A landscape with many peaks, sampled at points; each row gives a point and its height.
A climber steps from a point to the highest of its 3 nearest points, and stops where none of them is higher. Distance is the straight distance between rows; heights are no part of it.
(484): 22	-80	3	-39	-16	28	-2	-29	-38	1	10	5  (h 853)
(178): 22	-99	6	-46	-21	30	-6	-39	-43	1	5	14  (h 315)
(543): 49	-78	-14	-31	-19	8	-1	-40	-16	7	19	-60  (h 832)
(577): 39	7	-3	-9	-4	4	-7	-1	-8	7	29	-76  (h 713)
(43): 41	-36	-9	-20	-14	13	-4	-15	-20	7	26	-50  (h 752)
(215): 8	87	21	21	8	-10	-28	10	-2	4	19	-53  (h 760)
(80): 13	-30	-5	-19	-13	18	-1	-1	-30	4	16	-6  (h 495)
(249): 26	77	18	9	4	-3	-26	-4	4	12	34	-81  (h 796)
(74): -4	-38	5	-26	-15	24	5	6	-35	1	2	34  (h 544)
(284): -37	78	-2	41	25	-15	-5	30	23	-8	-16	36  (h 842)
(191): 52	-74	-15	-31	-17	-1	3	-41	-1	8	16	-83  (h 843)
(510): 55	-105	-21	-34	-20	-24	-3	-57	17	9	4	-99  (h 792)
(106): -13	71	14	16	17	-1	-23	32	-1	-5	1	-8  (h 25)
(403): -31	-84	17	-40	-15	29	6	-10	-38	2	-11	84  (h 355)
(19): 15	60	3	9	7	1	-17	16	-9	9	19	-44  (h 689)
(402): -36	48	-8	24	12	-5	10	35	12	-5	-19	46  (h 909)
(88): -6	85	19	22	17	-5	-19	26	6	-2	-2	-18  (h 288)
(404): -51	58	-18	56	16	-28	36	18	61	-13	-29	91  (h 711)
(445): -1	-83	13	-41	-14	29	1	-22	-39	1	-3	42  (h 298)
(266): 61	-106	-11	-42	-26	-14	-10	-59	3	6	1	-87  (h 806)
(118): -47	-8	-7	16	-3	2	24	33	9	0	-20	89  (h 767)
(464): -53	87	-8	68	35	-32	22	15	67	-19	-34	69  (h 780)
(397): -9	44	-2	10	11	7	-10	29	-7	-6	-1	3  (h 81)
(337): 7	-97	13	-51	-19	33	-3	-34	-44	-4	-9	42  (h 246)
(14): 50	-12	-6	-18	-10	-12	-12	-20	10	19	39	-108  (h 584)
(229): -30	82	15	39	20	-11	-8	28	17	-8	-12	17  (h 287)
(545): -20	-11	0	-9	-6	11	6	23	-21	0	-2	42  (h 581)
(199): -46	27	-14	28	10	-16	28	32	23	-1	-28	93  (h 896)
(376): 21	29	2	-9	-1	10	-16	17	-13	-3	17	-35  (h 295)
(408): 46	-106	-9	-42	-25	9	2	-66	-20	2	-2	-39  (h 710)
(573): 51	-44	-11	-30	-16	-3	-4	-30	5	15	33	-101  (h 771)
(87): -19	-77	8	-41	-16	26	3	-4	-38	6	-9	60  (h 365)
(58): -31	-54	2	-26	-11	23	8	14	-24	11	-11	81  (h 489)
(383): 24	-50	1	-29	-12	24	-1	-7	-31	5	12	-21  (h 613)
(340): -47	94	10	64	32	-34	6	15	53	-27	-25	49  (h 768)
(153): -54	86	-1	74	32	-34	34	0	86	-18	-29	83  (h 724)
(260): -38	15	-9	18	2	-3	18	32	-4	-1	-12	66  (h 866)
(574): 33	43	7	-3	6	-7	-20	-6	1	12	38	-90  (h 850)
(535): -49	60	-12	39	18	-21	19	31	38	-7	-31	72  (h 852)
(514): -2	1	-1	-1	-4	12	1	26	-24	0	6	4  (h 313)
(572): -25	54	-5	23	15	7	0	38	0	-9	-11	24  (h 644)
(466): 53	-93	-5	-39	-26	0	0	-54	-14	1	8	-65  (h 826)
(41): -39	112	18	58	41	-30	-7	18	39	-15	-24	26  (h 482)
(90): -26	-30	1	-7	-4	13	15	27	-18	3	-11	69  (h 619)
(120): -53	76	-3	50	25	-22	16	20	49	-14	-31	64  (h 815)
(530): -14	112	27	42	24	-23	-27	20	12	-6	-11	-18  (h 52)
(523): 63	-90	-19	-31	-20	-24	3	-46	17	11	10	-102  (h 817)
(198): 28	-9	-9	-12	-10	15	-6	-5	-13	4	25	-59  (h 893)

Where does a climber stop that starts at each point below?
(80) | (484)
(408) | (191)
(404) | (199)
(397) | (402)
(41) | (402)
(19) | (574)
(215) | (574)
